Each row is a point on a tangle of strands that fork and nearly touch. The rows are in no order.
In the rows, 128 means zero.
Points whose rows are less than 147 apart are linked; no others are. Some points are linked to none.
j_785: [178 172 105 161 127  56 121 122 133 148 165 100 123  77 140 148 176 102
 108 152 107  85 123 110 109 160 126 119 149 120 161 131 147 187]
j_837: [ 88 113 168 137  79  96  93 141 119 164 102 146 169 143 175 168 141 105
 182 132 155 126  82 105 153  65 136  75 166 107 106 161 166 180]
j_506: [147 152 109  85 137 119 138 128 124 152  81 159 131 162  88  96  92 144
 223 158  81 160 166 125 113 159 128 189 104 139 138 144 162  59]
j_706: [168  83  98 162  93 124 130 100 102 107 166 128 167  87 136  99 120 131
 147  95 135 127 116 166  98 160 105 148 134 141 158 204 162 162]
j_792: [158 152 115 126 176  61  93 111 145 105 121  87  47  99 105 193 129 140
  82 147 106 159 106 144 147 152 117 143 124  97  83 140  83 124]
j_638: [137 136 129 172 141 164 140 101 108 134 157 140  91 115  70 157 123 125
 109  73 111 184 129 145 108 157 108 165 112 105 101 110 152 104]
j_939: [163 156  80 112 179  92 110  84 134 104 121 106  35 131 126 152 115 133
  98 118 116 191 118 144  90 166 133 177 105  89 106 145  88 105]
j_951: [151 146 116 134 177 113 130 143 166 142 132 105 120 113 131 125 149 101
 102 207 107  81 161 124 108 147 132 124 138 140 172  54 102  80]
j_978: [ 98 127 161 173 101 142 159 155 125 164 171 159 146 186 112 124 184  76
 157 112 116 151 129  89 133 105 101 127 114 151 121 107 159 133]
j_222: [116 112 135 140 135 133 103 164 140 120 155 173 121 186 122 144 113 134
 126 135 126 159  78 131 124  72 154 109 101 133 103  96  77  70]
j_355: [ 83 138 161 155 120 130 141 123 117 133 134 117  96 200 166 137 200  90
 143 102 131 163 125  80 132  81 115 117 129 164 143  91 188 137]
j_271: [104 128 130 103 100 147 142 167  98 185  95 174 160 148 118 137 173 108
 187 124 103 132 129  84 103 117 159 123 115  95 123 145 184 112]
j_689: [132 140 156 115 126 176 139 115 135 138 145 112  99  90  84 170 133 133
  71  91 134 106  88 126 155  97 120  90 182 105 109 130 112 187]
j_492: [109  99  75 174 125 100 107  86 109 147 178 101 137 109 131 106 154 100
 103 199 114  85  91 125 161 127 109 103 136 135 135  74 132  99]
j_360: [115 159 161  71 112 102  84 171 126 100 106 118 104  96 173 133 115 125
 154 115 148  86 146 101 118 111 175 114 138 133 195 129 139 159]
j_247: [148 124  97 121 178 111 102  89 149  63 160 114  71 154 207 130 150 132
  99 112 159 178 124 173  86 143 121 126 107 113 154 149  83 151]
j_92: [155 136  91 148 115  90 116 119 120 156 160  98 121  88 186 139 173  84
 154 140 129 107  93  86 127 116 108  76 144 101 142 109 161 198]
j_913: [ 97  91  80 172 128 109  80  90 121 114 197 105 111 142 154 133 158 107
 104 161 117 138  75 114 170 101 125  87 116 140 115 115 116 120]
j_586: [119 147 137  77 123 211 130 115 135 116 120 140  93 102 104 177 124 132
  96 109 104 119  60 100 136  68 135 101 200  69  79 143 112 133]
j_560: [142 152  94 141  83  82 127 140 131 139 128  81 136  84 141 100 159 122
 143 125  98 126 167 101 136 165  86 163  95 174 157 150 171 183]
j_242: [152 150  79 118  95  99 109 119 122 132  98 102 111  74  99 108 151 118
 130 104 123 132 154  96 108 184 157 185 103 155 141 168 172 146]
j_291: [161 110 129  86 116 157 152 175 143 148 103 128 160 135 141 178 146 142
 153 146 121 115 112  83  59  88 117  87 176  66 108 110 146  97]
j_18: [ 63 103 138 128  78 140 142 157 112 155 121 149 131 105  75 141 136 113
 152 135  86 132  79  96 150  84 148 143 155 112  66 157 181  81]
j_919: [146 109 144 135  59 123 162 170 130 185  98 100 170 105 124 147 116 124
 159 132 110 134 166 105 121 156  53 149 129 118  90 136 165 154]
j_704: [109 133  79 105 185 154 137 121 116 113 119 169  91 147 175 105 154 148
  96 134 130 145 110 132  87 138 182 128 106  96 136 120 115 113]
j_422: [126  99 137  96  78 107 102 183 119 154 125 156 139 144 139 157 127 115
 176 127 118 118  77 106 145  95 154  86 151 102  94 143 123 157]
j_188: [ 91 114 123 185 125 101 123 116 104 139 127 134 204 125 120  92 165 153
 105  83 169 110 123 184 116 124 136 183 163 165 162 148 160 130]
j_605: [160 131 143 158 123 105 127 154 128 132 192 122 115 165 153 183 167  94
 113  88 149 172 105  91 119  78 129  65  93 108 114 117 101 187]
j_751: [126 105  95 138 132 113 134 126 133 106 111 114 125 115  87  78  74 135
 126 129 119 138 163 121 140 182 140 204  62 165 125 167  88  83]
j_805: [116  93 159 118 122 197 168 146 144 120 130 146 198 127 126 115 102 148
 105  97 176 101 144 162  86 136  99 126 148 124 116 130 117 113]
j_178: [110 144  96 149 123  82 131 128 135 149 130  91 100  98 122 106 158 131
  82 129 119 150 169 125 104 149 136 217  88 148 140 128 152 105]
j_774: [127 153 159 116 180  86 124 110 151 138  73 140  99 163  64 128 126 119
 112 100 137 140 160 179 147 155 157 179  69 134  83 153  59 130]
j_511: [ 61  95 122 104  95 138  83 159 130  88 119 105  93 113 211 118 104 133
 116 128 139 123 131  98 137  82 149 112 135 145 171 106 135  75]
j_462: [ 62  82 147 173 123 117 133 142 133 156 121 106 151 126  94 128  93 137
 102 163 143  82 105 146 172 102 105 115 162 144  66  75 111 104]
j_542: [ 86 103  89  87 111 129  90 174 115  98 117 122  82 157 219 132 145 130
 101 134 149 175 116  94  93  77 127 134 141 117 165 100 126  67]
j_990: [ 70 109 124 162 115 117 127 111 114 127 106  96  83 181 204 120 185 120
 128 128 137 169 122  94 180  91  94 139 111 178 164  98 148 135]
j_430: [113 121 164 142 109 127 135 133 113 124 172 137 150 121  36 127  94 100
 100 139  97 113  75 133 157  93 157 134 165 163  88 142 120  86]
j_256: [150 101  90 141 149  98 123  86 131  97 165 124 132 109  95  88 101 137
 109 129 131 135 127 159 140 165 126 153  80 163 138 166  99 107]
j_58: [ 77 120 136 127 113 133 100 124 112 144  99 123 148 109 126  86 149 152
  73  57 197  87 121 148 120 127 207 169 101 116 153 139 128 146]
j_449: [146 138 169  97 107 116 156 154 126 151 106 100 131 114  63 147  93 145
 165 155 101 129 162 116 147 156  71 146 138 146  90 139 161 143]
j_173: [115 161 121 174 112 142 140 106 124 124 101 124 147 146 189  86 151 134
 162 164 100 139 116 135 186 115  57 126 184 187 157 126 177 101]
j_623: [110 139 143 153 115  52 115 102 107 148  98 133 162 142 170 127 152 159
 177 151 154  96 108 172 161  92 121 141 198 131 139 123 163 154]
j_838: [108 110 183 167 143 133 156 125 118 173 129 144 204 176  85 148 146 131
 125 122 169  76 121 190 158 122 124  98 133 109  76 103 119 159]
j_921: [158 127 159 144 103 121 144 169 132 152 137  77 171 102 137 148 129 111
 110 138 146  84 136 128 103 143  74 150 150 133 130 108 171 174]
j_372: [134 143 146 137 153 145 166  92  86 101 118 185 173 128  99 115 142 158
 172 117 147 108 134 167 138 138 149 118 180  99 116 200 169 141]
j_143: [135 145 109  91 137 143 112 121 118 135 106 148 100 117  99 134 117 162
  62  78 138 195  95 123  83 119 182 201 141  87 132 158 103 111]
j_464: [129 172 128  96 163 100  98 129 135 118 118 137  78 131  88 124 124 124
  97 118 151 134 113 140 148 139 190 143 103 116 110 159  73 124]
j_68: [ 91 114 125 146 150 154 139 154 161 140 128 125 138 147 119 117 122 101
  94 190 116  65 148 120 130 115 140  91 112 151 146  49 102  85]
j_563: [106 139 156 144 112 130 139  93 147  87 167 114 124 187 146 124 118  99
 179 155  97 124 129 140 200  95  88  48 115 174 130 128 113 172]
j_870: [110  99 117 117  92 179 126 185 120 133 130  92 127  73  87 138  62 107
 107 152  94 142 141  57 108 114 152 154 133 126 120 148 141  63]
j_982: [132 116  94 157 155 141 156 120 140 132 147  81 124 118 103 124  95 120
  92 157 122 164 180 150  84 169 100 191 114 134 139  92 113  44]
j_811: [111 128 106 161 125 117 113 124 124 129 162 142 170 116 168  89 159  93
 112  99 150 108 132 139 121 119 164 125  92 156 199 131 125 136]
j_147: [118  77  85 126 111 118 109 111 141 109 128  86 127  42 171 116  74 166
 100 134 158  80  91 125  88 122 148 123 174 123 145 122 121  90]
j_326: [111  78 121  98 106  66 106 118 121 147  91 128 141  97 121  67  55 156
 175 160 132  65 116 112 174 144 159 120 113 174 137 148 116 114]
j_440: [101  85  98 175 113 125 138  69 142 176 144 104 164  84 146 127 135  73
 122 181 116  71  79 119 133 144  89  78 163 117  95  91 178 139]
j_784: [173 169 139 151 139 113 131 156 139 156 181 161 134 162  84 149 169  77
 141 130  94 122 134  70 131 141 153  97  91 107 124 123 125 174]
j_806: [150 133  68 116 148 188 176 110 128 132 165 123 108  88 114 132 161 103
 137 140  85 138 149  98  93 183 118 106 131  91 119 131 178 137]
j_339: [ 84  86 157 153 108 127 116 134 137 176  83 121 176 161 204 117 149 145
 136 113 188 115 115 133 147  92 132  99 117 131 150  69 107 129]
j_411: [169 155 120 125 136 135 114 121 154  98 142 133 114 117  89 117  77  88
 174 157  54 133 182  97 124 171 128 162  89 154 173 132 141  76]
j_376: [168 141 148 137 151 111 124 100 132  90 149 127 156  94 110 101 104 115
 149 151 120  59 138 145 141 148 109 136 169 175 167 164 149 142]
j_894: [125 119 143 154  91 147 100 154 137 120 145 162  85 184 126 172 103 115
 127 101 108 216  99  95 100  64 126 145 115 111 104  87 103  70]
j_342: [163 101 144 151 114 139 148 125 114  67 182 154 154 104 100 105 104 109
 131  53 147 131 124 125 104 133 126 117 128 133 143 234 130 182]
j_184: [ 87 104 128 133 121 118 111 106  97  97 122 140 156  96 123  81 133 157
  87  74 171 100  94 168 119 122 171 179 142 145 155 175 161 114]
j_975: [152 165 105 113 200 113 116  60 155  78 133 114  39 131 179 144 137 134
 114 103 123 162 143 171  96 176 115 172 118 114 136 170 120 142]
j_244: [119 145 127  98 116 149 127 170 104 151 108 162  88 132 128 138 152 132
 140  91  96 183 125  70  93 125 165 166 119  89 120 133 182 100]
j_431: [170 135 115 109 142  94 141 132 132 127  99 117 131 121 150 157 136 165
 146 155 136 147 124 160  97 135  99 144 164 121 145 135 144 132]
j_100: [162 128 157 120 138 110 120 167 137 138 119 114  80 183 177 182 161 129
 108 113 144 171 112 100 108  69 120  82 109 116 131  77  79 131]
j_308: [ 54 126 171 121 146 167 140  95 110 121 121 118 106 109 118 123 137 145
 100 116 139 107 105 147 165 103 147 118 178 134 104 135 179 129]
j_194: [ 90 110  92 183 102  88 120 135 124 155 110  75 115 115 166 100 192 120
  64 121 146 150 167  99 137 141 101 187  61 156 142  95 144 121]
j_321: [112 104 183 139 103 175 161 125 138 122 132 131 224 148 142  87  94 109
 166 123 148  94 162 172 120 132  81  91 144 153 140 129 130 141]
j_745: [153 137 121 140 130 136 102 127 145  88 177 113 102 115 109 156  65  89
 107 125  82 152 178 103 117 154 130 122  84 158 146 142  82  79]
j_936: [121 121 101 140 110 138 126 153 117 155 142 180 179 151 130  87 159 110
 132  83 141 135 116 115  81 107 188 146 100 127 177 136 139 128]
j_694: [147  88  84 118 113 115 115 104 115 158  88 132 177  93 120  40  79 153
 160 131 142  74 130 142 181 178 118 115  86 149 142 158  94 154]
j_660: [145 154 157  81 145 149 149 146 146 120 125 113  74 150  69 180  72 127
 137 146  92 139 152 113 141 141 107  88 105 134  54 100  87 139]
j_888: [179 153 123 152 138 143 130 136 130 132 188 159 107 125 141 171 173  72
 141  93 104 166 128  64  99 121 123  86  91 105 134 121 142 181]
j_127: [ 89 107 165 140 109 117 125 104 125 110 104 104 131 186 184 109 106 113
 163 123 151 134 136 144 198  96  91  78 109 180 150 113 115 190]
j_8: [125 116 101 156 109 119 143  72 137 139 121  96 149 106 150  77 118 147
 162 129 141 143 120 171 197 170  62 109 110 154 102 149 141 197]
j_235: [184 140 163 144 132 149 143 116 123  85 170 186 181 119  79 122 101 129
 111  73 161  95 125 145 104 130 162 108 149 109 148 195 103 161]
j_680: [208 180 124  83 165 158 118 120 133 113 137 180 109 131  96 160 109 124
 123 128 115 135 125 118  67 137 171 135 150  98 150 136  88 122]
j_484: [179 141 120 187 156 131 158  76 119 117 176 173 150 157  56 118 117 128
 181 130 111 150 170 158 136 176  66 150 123 136 104 146 142 126]
j_301: [160  88 144 138 106 107 133 135 130 160 134 102 201 126 106 101  90 166
 118  91 191  96 131 157 135 187 102 140  88 125 134 146  90 173]
j_714: [124 102 100 173 126 121 123  93 122 123 177 122 126 151 176 133 200  82
 154 143 132 149  94  95 158 112  97  68 121 128 138 107 141 162]
j_574: [154  85 121 123 107 108 107 119 129 130 152 155 190  82 111 102  80 106
 162 141 149  61  95 134 102 115 153  92 145 123 143 150 126 140]
j_698: [177 134 103 121 122 192 150 138 145 151 156 126 115  64  74 165 164 100
 119 129  75 134 113  85  84 130 109 125 167  82 111 118 175 121]
j_800: [115 173 177 109 187 109 151 115 146 113  86 100 113 135  86 152 134 160
 115 153 113 110 177 207 150 139 111 175 156 159 119 107 126 104]
j_402: [143 117 115 143 130 107  99 149 150 108 166 122  91 132 145 122 120  98
 102 136  99 143 144 100 147 140 113  98  66 131 143 114  79 136]
j_323: [ 88 147 119 102 127  55  95 125 108 131  76 172 131 128 168  99 169 160
 190 150 132 103 114 154 151 106 165 139 176 140 181 160 165 109]
j_312: [163 109 110 107  97 177 152 147 139 152 109  99 173  86 132 168 169 117
 114 120 125 124 121 109  65 124 102 114 187  68 102 140 164 125]
j_661: [139 146  97  62 168 180 143 134 122 102 112 133 144 127 137  77  85 115
 154 189 121  98 169 120 102 158 173 125 120 127 156 117 106  84]
j_642: [118 158 109  87 136 101 111 168 119 134 118 179 134 145 144 122 166 136
 184 167 106 121 110 111 113  83 205 127 159 128 168 137 164  90]
j_283: [ 91 177 187 159 198 165 155  74 115  98 154 154 121 180 110 142 170 107
 116 124 134 116 135 179 164  94 150  80 134 141 113 131 131 165]
j_191: [136 146 160 162 129 126 125  89 145  82 157 126 124 174 113 126 118 118
 144 148  94 154 150 170 175 140  66 102 121 187 119 139 120 133]
j_79: [196 161 151 109 171 168 120 122 130  92 154 154 122  96 100 138 114 132
  99 105 145  96 103 139 101 118 165  99 165  90 152 172  94 187]
j_654: [173 162 102 141 162 191 152  97 110 140 148 127  76 103  80 164 103 121
 152 109  87 174 143  96  99 179 101 135  91  85 112 101 156 124]
j_23: [ 48 139 140  74 142 164 139 135 101 134  76 143 101 137 120 130 144 162
 104 108 127 123  86 140 162 101 183 111 154  94  84 116 161 115]
j_213: [ 94 149 189 192 168 133 177  88 120 156 158 139 169 174  99 142 189 102
 102 114 138 110 148 160 150 127 110 111 141 129  99 102 145 186]
j_230: [ 90 132 104 140 112 115 119 130 115 157  67 123 165 121 169  49 144 135
 147 143 112  98 175 136 203 151 135 145  80 170 166 113 118 130]
j_160: [126 109  91  83 121 135 144 143 109 126  92  99 118 100 129  84  58 146
  93  99 152 134 175 122  83 184 140 212  83 135 147 170 110 102]
j_580: [107 161 123  90 117  86 127 162 105 188  71 133 159 124 130 150 207 173
 108 102 146 128 116 135 113 125 178 182 134  72 124 131 158 118]
j_12: [132 176 128  61 153 164 122 131 131  98 110 143  58 113 156 143 143 129
 148 126  87 129 113  85 120 119 140  95 159  87 117 152 179 144]
j_155: [145 147 122 101 114 158 120 144 117 117 104 122  97  79  85 108  81 154
  68  88 154 141 117 110  75 168 173 192 113 107 121 174  99 132]
j_861: [133  83 120  94  83 113 113 165 138 136 126 163 182 118 145 117  93 104
 214 159 121  89 102 103 159 110 149  82 117 115 120 158 131 132]
j_865: [159 191 169 122 161 107 110 130 148 135 119 135  75 131 115 176 151 110
  99  48 161 166 148 140 114 165 144 164  88  84 133 180  95 187]
j_69: [104  83 100 197  92 126 125 102 121  95 173 124 155 116 153  90 145 143
 115  96 158 156 118 186 111 125  93 157 140 158 157 150 160 112]
j_245: [178 135 115 155 145 179 141  74 118 112 155 170  99 130  87 178 107 152
 125  71 113 198 109 154  66 125 113 157 150  74  95 132 123 107]
j_624: [133 151 138 124 123  57 110 129 132  97 119  74  38 123 101 175 117 146
 118 134 102 181 130 133 178 145  95 145 109 134  86 142 128 145]
j_165: [157 186 127  58 145 182 122 145 135 130 124 149  92 123 139 185 144 119
 123 153  91 142 127  87  87  97 161 105 169  73 153 116 125 115]
j_710: [178 160 113 164 108  87 123 113 147 114 137 102 162 107 140  91 140 118
 158 169 112 114 162 145 142 164  75 155 141 181 182 133 153 137]
j_695: [183 160 124 147 152  96 150 108 121 139 166 155 152 147 115 124 171 113
 175 173 118 111 129 126 157 144 119  90 117 111 124 141 136 191]
j_86: [144 132 147 145 182 124 161  86 140 128 134 118 138 143  79 157 134 146
 106 169 118 132 162 198 107 142  98 151 162 152  99  85 122  95]
j_963: [125 136 130  70 103 105  81 155 127 114 103 155 121 119 199 123 118 163
 149 100 168 118  87 108 109  84 196 111 138 113 174 142 119 128]
j_739: [192 173 106 147 169  78 122 132 142 144 151 115 130 101  85 135 158 114
 105 168 109 107 151 137 105 146 128 147 138 136 168 111  98 138]
j_482: [ 99 118 117 119  99 120 122  86 123 129 105  88 107 117 196  98 140 127
 154 132 149 124 136 127 215 136  74  94 118 155 122 135 150 216]
j_684: [144 104 140 152 134 174 167 155 134 156 136 140 195 136 117 152 118 144
  66  92 170 110 153 156  57 137 130 140 130 117 144  79  94 126]
j_954: [136 139 127 122  88 120 140 121 128 101 106 132 142 158 157 105 116 131
 220 175  88 153 137 124 177 143  55 122 178 172 122 150 161 117]
j_318: [160 139  79 109 181 156 127 104 140 105 146 159  75 162 192 112 113 128
  97 109 149 177 117 132  59 173 137 122  84  70 125 117  86 117]
j_744: [126 112 115 167 106 120 144 110 119 182 117  75 193  82 166 125 170 113
 121 143 131  76 121 125 103 126  80 128 173 131 119  85 173 151]
j_986: [104 133 112  87 161 187 140 108  96 113 116 208 133 175 144  92 153 156
 127 109 142 125 110 136 113 145 192 115 131  82 112 158 125 122]
j_480: [147 104 123 113  89  63 108 138 126 125 107 119 173  98 100  53  83 126
 166 140 111  76 111 133 139 110 171 165 136 188 185 164 130 104]
j_905: [127 149 125 180 146 137 158  85 123 122 138 151 104 158  96 150 115 133
 183  99 116 197 166 165 125 152  79 154 106 122  94 107 157 124]
j_550: [ 82 119 152 169  86 103 128  95 113 164  99 146 190 135 171 123 148 110
 189 126 163 107 123 142 160 104 119 109 165 132 150 170 160 189]
j_366: [132 151 112  64 139 141 126 125 122  98 105 111  17 137 134 181 162 131
 119 134  80 160 131  69 151 129 130 106 114 107  83 115 148 133]
j_417: [137 112 139  68  85 131 102 186 120 101  99 148 106 166 211 142 138 142
 133  91 150 167 109 112  88 106 128 124 137 118 160 133 126 113]
j_599: [105 125 111 119 162 153 142  73  98 115 105 215 196 171 119  84 138 151
 184 118 143 100 109 151 151 131 174  98 132  98 125 174 153 148]
j_859: [ 79 134 118  67 130 114 125 140  76 164  66 139 109 143 146 145 173 179
 138 129 141 141  99 130 135 103 170 155 169  90 105 121 154  94]
j_713: [ 81 101 154 130 143 145 125 104 130 146 105 150 182 176 206 121 104 168
 153 113 177  89 136 175 123  95 137  75 150 129 158  82 108 121]
j_597: [ 62 109 128 182 126 132 112 105 139 141 149  76 126 136 199 102 153  74
  81 156 117 104 139  93 151  91 104  98 113 165 157  40 123  92]
j_742: [109 130 121  80 130 103 124 169 120 147  84 180 147 178 132 102 136 154
 197 171 101 165 138 134 129 117 161 166 118 128 151 120 130  72]
j_868: [121 119 137  73 159 215 167 122 136 107 109 152 145 128 142  80  86 148
 105 120 137 102 173 153  81 162 142 143 133 136 141 118 112  82]
j_544: [173 119 149 149 121 165 135 128 134  91 167 156  80 158 118 197 120 148
 125  80 118 211 105 111  90  91  81 125 145 108  78 121 121 102]
j_949: [132 124 155  90  93  78 115 187 137 134 117 101 110 107  82 153  79 142
 152 162 121 117 118 101 184 137 117 141 119 139  81 133 120 136]
j_253: [114 150 164 126 150  89 114 133 143  97 122  60  84  91 101 158 131 140
 103 134 129 126 164 173 150 169 104 167 140 167 117 147 143 135]
j_566: [186 115 157 149 140  65 120 135 156 153 135 111 140 124 124 136 108 155
 112 102 163 148 148 193 130 153 103 160 108 139 145 149  95 184]
j_410: [117 142 139 150 125 113 149 167 124 168 146 170 150 193 103 129 175 101
 137 113 129 141 132  86 146 111 157 107  77 108 106 105 106 142]
j_729: [151  96  78 136 170 119 132  80 131 120 151 129 121 129 110  98 122 149
 112 162 147 126 107 171 135 168 138 113 113 112 118 120  91 143]
j_801: [185 130 135 157 160 151 165  87 117  86 181 158 167 124  74  96  92 115
 185 138  99  98 159 158 115 172  94 136 153 163 143 184 152 118]
j_830: [134 106 145 162 150 164 179 133 139 142 138 107 133 153 102 148 121 130
 110 158 106 148 157 155  96 118  81 149 147 151 114  62 121  44]
j_177: [144 105 166 150 139 119 152 109 134 167 135 117 176 134 114 159  97 157
 108 157 161  73 110 176 137 117 124  91 168 121  85  56  93 124]
j_699: [152 133 180 129 101 152 158 127 161  86 178 110  94 150  93 175  86 100
 131 121 100 148 154 137 151 135  66  86 108 169  88 119 119 143]
j_148: [114 149 174  94 114 177 146 142 123 150 106 120  94 108  65 164 106 156
  74  87 129 130 121 110 155 144 121 115 118 103  80 164  94 196]
j_473: [103 166 149 101 135 112 115 138 129 119 132 135 105 112 129 153 146 106
 134 141 134  77 118 110 167  94 170  68 149 126 153 133 133 165]
j_189: [125 111  88  96 105 160 127 170 137 116 140 105 133  78  91 125  71  98
 135 207  63 107 133  67 111 139 135  95 138 113 117 124 143  72]
j_709: [ 93 109 113  93  83 147 144 197 120 163 101 173 212 146 142 102 155 133
 148  96 135 130 116 101 100 110 166 145 110  94 146 146 142  92]
j_813: [ 66 104 129 155 121 109 106 142 131 118 108  64  89 135 168 134 175 127
  72 112 148 148 145  97 144  97 124 148  94 158 135  84 138 151]
j_618: [119  79 106 179 127 105 103 127 148 110 149  71 116 124 203 126 111 123
  98 167 145 118 142 121 153 127  77 110 112 159 152  60  89  90]
j_51: [ 75 147 178 128 109 147 109 122 122  96 150 107 112  83  79 143 116 110
  99 126  95  97 112 138 169  89 144 144 191 153 116 148 162 111]
j_575: [134 136 103 142 131 119  99 130 138 120 158 107 110 105 171 101 151 100
  92 100 170 125 143 120 118 145 136 125  71 127 176 112 101 179]
j_307: [149 157  91 104 165 126 103 102 117 111 116 163  82 148  62 107 119 144
  58  82 135 159  81 140 124 105 216 178 125  85 110 178  54 102]
j_302: [117 178 122  85 135 135 111 147 120 161  91 120  42 123 105 184 128 113
 122 105  82 195 134  72 125 123 132 183 120 100  91 120 152 115]
j_324: [156 176 168 110 167 147 146 122 111  86 113 180 158 162 135 166 150 170
 151 110 164 100 136 154 117 114 168  92 178  86 128 164 133 145]
j_971: [163 167 158  69 120 154 116 160 135 115 114 121  66 144  66 180  88 146
  99 107 128 143 120 104 149 129 138 101 107 109  68 142  57 168]
j_677: [117  93 114 111 127 173 144 167 143 144 126 123 133 123 164 129 121 110
 124 160 126 108 120 101 100 102 135  78 126 100 130  84 120  98]
j_476: [159 128 111 128 163 117 163 119 126 156 141 134 142 143 118 130 164 169
 149 140 127 129 119 142 110 160 114 116 132 104  92 133 132 155]
j_602: [173 139 137 119 100 128 114 191 145 129 116  94 100  93 164 166 129 140
 112 109 124 169 167  93  54 117 110 181 134 156 148 118 142  99]
j_207: [121 105  90  78 138 118 123 122 113 106  98 120 114  92 162 105 104 194
 120 141 157 114 110 151 106 145 140 139 152 111 131 129 150 106]
j_547: [ 85 105  98 154 118 130 123 103 128 134 105 120 166 133 164  55 154 124
 138 183 111 105 126 156 186 138 108 147 147 182 168  97 137  83]
j_679: [ 80 156 180 136 164 145 124 104 128 110 157 155 113 141 117 120 157  92
 125 117 150  93 127 132 197 119 178  79 102 152 131 120 120 178]
j_153: [ 87  89 131 127 106 158 147 131 118 117 137 164 120 141  49 126  96 117
 144 147  78 154 112 118 148 105 134 115 134 141  61 133 136  52]
j_75: [149 150 167 112 168  77 115 128 160 114  84 110 116 128 120 104 138 138
 114 105 171 118 173 197 135 170 128 173  94 148 133 178  71 159]
j_926: [153  93 125 128 116  80  79 116 140 114 155 115 149  78 157 137  75 151
 147 146 149  89  98 143 123 108 130 100 149 142 134 119 105 121]
j_776: [186 152 132 110  95 179 134 158 140 125 151 116 119  76 102 175 116 100
 119 100  94 159 140  72  51 130 120 147 147 117 163 125 142 113]
j_354: [151  81 124 133  93 119 130 156 144 135 122 137 171 162 144 103  65 153
 147 112 163 128 154 152 137 147 108 104  65 124 138 138  63 175]
j_997: [ 99 120 164 164 102 133 130 142 142 148 166  73 122 134 133 142 142  64
  95 161 105 101 128  79 164  89 106 112 129 151 113  64 140 141]
j_900: [137  97 144 126 116 162 162 154 134 124 132 140 174 153 137  88  76 131
 159 157 122 123 160 144 153 136  85  90  95 156 120 121  95 134]
j_862: [ 88 106 151 135 120  88 114 138 133 145 113  91 114 113 114 131 108 157
 123 174 134 102 119 134 201 127 109 129 109 137  82 100 127 135]
j_764: [ 94 138  93 116 132 131 113 142  95 192  75 138 134 120 117 116 160 156
  68  91 172 119 115 119  96 136 198 164  80  66 118 132 134 131]
j_896: [136 135 169 107 170 130 121 117 128 113 112 163 143 156 162 154 118 186
 136 102 195  96 123 171 128 109 159  92 144  94 130 105 102 141]
j_59: [133 126 142 117  93 137 114 183 131 111 114  72 106  79 118 163  72 147
  89 139 120 166 141  78 112 119 119 161 146 137 116 105  98  87]
j_382: [132  93 128 146 122 109 144 154 145 157 114 108 131 189 197 145 169 147
 116 132 176 143 138 122 105  80  83 107 112 127 136  53  94 137]
j_370: [116 102  99 144 138  85  94 135 139 127  86 139 151 132 140  45 106 129
 128 141 162 107 146 156 196 159 140 142  61 175 166 146  67 126]
j_521: [ 93 107 138 135  86 196 122 134 120 129 115 161 117 108  89 162 128  99
  93 126  81 151  64 110 130  66 151  94 190 100  74 157 168 108]
j_585: [149 169 128 148 116 116 125 131 134 118 111 141 112 164 121 118  89 129
 221 175  68 167 162 130 141 163 103 139 107 177 134 130 158  93]
j_882: [108  93  76 147 136 157 130 121 145  96 141  90 142 131 147 103  82 139
  99 171 122 137 166 145 120 157  89 139 110 164 146  91 100  84]

A fork is a point with three links. Follow the links from the first point to the second and name the forks in between, in order.
j_624; j_242 => j_784
j_661; j_355 => j_805 > j_476 > j_784
j_372; j_805 => j_784 > j_476
j_951; j_147 => j_698 > j_638 > j_784 > j_476
j_464; j_784 => j_476

A fork is a point with three links, a tip a point with one. Leave the first point through the second and follow the links. Name the first fork or tip that comes.
j_18; j_521 => j_8
j_624; j_792 => j_784
j_339; j_713 => j_997
j_862; j_949 => j_698
j_900; j_354 => j_476
j_165; j_12 => j_585
j_714; j_913 => j_511
